Points on a hilly landscape, in no order, each with its height.
A ball rolls from a point to whichever of its 4 nearest points has the largest drop for the distance, and stops where none of them is lower. Distance is the straight distance between rows; heights are no part of it.
Q_569 h=395: [132 132  99 154 110  84 100 115]
Q_676 h=357: [169  90 162 117 105 151 120 157]
Q_559 h=459: [ 95 174 108 147 168 137 141  75]
Q_22 h=473: [119 146 145 130 153  92 140 114]
Q_673 h=460: [105 158 111 144 138  90 119  95]
Q_415 h=345: [103 159  90 151 123  79 107 106]
Q_153 h=912: [136 142 168 133 176 143 162  90]
Q_267 h=290: [169  99 105 163 102  98 112 149]
Q_102 h=311: [138 118 163 117 129 117 136 139]
Q_450 h=165: [ 94 161  87 139 120 126 100  81]
Q_856 h=638: [112 149 148 125 172  88 172 124]
Q_381 h=223: [109 142  68 144 107 148  75  84]
Q_364 h=180: [ 70 174  68 134 175 145 140  76]
Q_757 h=259: [148 110 190 104 133 156 132 130]
Q_665 h=201: [145 111 125 132 112  80 117 156]
Q_420 h=253: [153  85 124 108  87 160 134 204]
Q_221 h=56: [ 70 164  77 131 153 143 113  79]
Q_141 h=458: [103 127 147  69  99 178 153 193]
Q_472 h=829: [125 153 150 145 178 137 158  83]
Q_708 h=636: [105 157 123 141 146  67 130 121]
Q_776 h=356: [135 136 114 150 110 103  99 108]
Q_702 h=316: [140 112 141 129 115  97 122 152]
Q_333 h=477: [119 138 135 136 132  82 124 124]
Q_521 h=131: [175  69 135 127  98 162 129 188]
Q_296 h=349: [149  85 139  96  89 178 135 200]
Q_38 h=322: [119 119 185  77 142 170 162 162]
Q_440 h=162: [137 118 182 112 144 132 147 129]
Q_919 h=742: [115 159 135 144 151 113 134  87]
Q_589 h=229: [102 155  97 142 130 147 102  76]
Q_442 h=106: [ 69 151  62 128 127 146  94  89]
Q_781 h=342: [159  90 150 112 103 137 121 171]
Q_883 h=363: [181  85 170 130 102 159 108 141]
Q_83 h=663: [109 166 124 146 180 115 158  88]
Q_932 h=199: [167  73 112 142  95 127 132 196]
Q_583 h=184: [ 84 170  80 139 138 109 110  87]
Q_729 h=233: [112 148  54 161 105 115  83  98]
Q_410 h=343: [151  88 126 112  96 124 128 191]
Q_36 h=405: [169 116 134 150 107 125  99 117]
Q_549 h=365: [110 121 166  86 146 136 173 169]
Q_788 h=485: [122 152 126 145 138 139 109  72]
Q_174 h=396: [118 113 151  92 127 113 143 170]
Q_995 h=331: [129 131 118 137 116  71 117 134]
Q_900 h=178: [145 136 114 157 106 139  95  88]
Q_974 h=307: [175  87 139 140 102 129 118 160]
Q_382 h=532: [ 90 174  90 147 172 107 156  82]
Q_408 h=666: [105 152 130 131 170  80 169 128]
Q_191 h=649: [135 144 159 138 146 130 126  88]
Q_510 h=317: [171 100 119 166  97 115 102 132]
Q_202 h=267: [ 67 163  57 129 190 165 149  78]
Q_524 h=483: [131 103 135  83  92 147 134 197]
Q_348 h=530: [135 106 114  96  73 190 138 210]
Q_126 h=379: [185 103 131 164 104 141 102 126]
Q_993 h=386: [127 105 153  77  99 170 142 185]
Q_648 h=334: [ 86 174  92 144 179 143 151  70]
Q_734 h=251: [128 138  86 153 109 145  82  86]
Q_937 h=502: [151 122 139 141 120 109 112 120]
Q_165 h=30: [132 126 174 109 162 129 166 136]
Q_513 h=192: [125 130 161 118 154 107 154 129]
Q_242 h=340: [155 125 177 126 131 136 128 111]
Q_765 h=268: [167  86 129 133  99 123 126 172]
Q_58 h=279: [126 110 172  90 136 143 153 157]
Q_292 h=330: [131 108 173  77 117 170 144 168]

For each start below, name the point where the ball stops.
Q_729 => Q_221
Q_569 => Q_665
Q_757 => Q_165
Q_102 => Q_165
Q_126 => Q_665
Q_676 => Q_521
Q_191 => Q_165
Q_410 => Q_521
Q_296 => Q_521

Call two points neighbours if one is among the 4 nearest of the other. Go from one point of each pair to the other, from neighbour to neighbour, staying as low as possible. Name the highest point that can't be avoided.
Q_165 / Q_521 => Q_702
Q_900 / Q_221 => Q_734
Q_521 / Q_221 => Q_776
Q_521 / Q_665 => Q_267
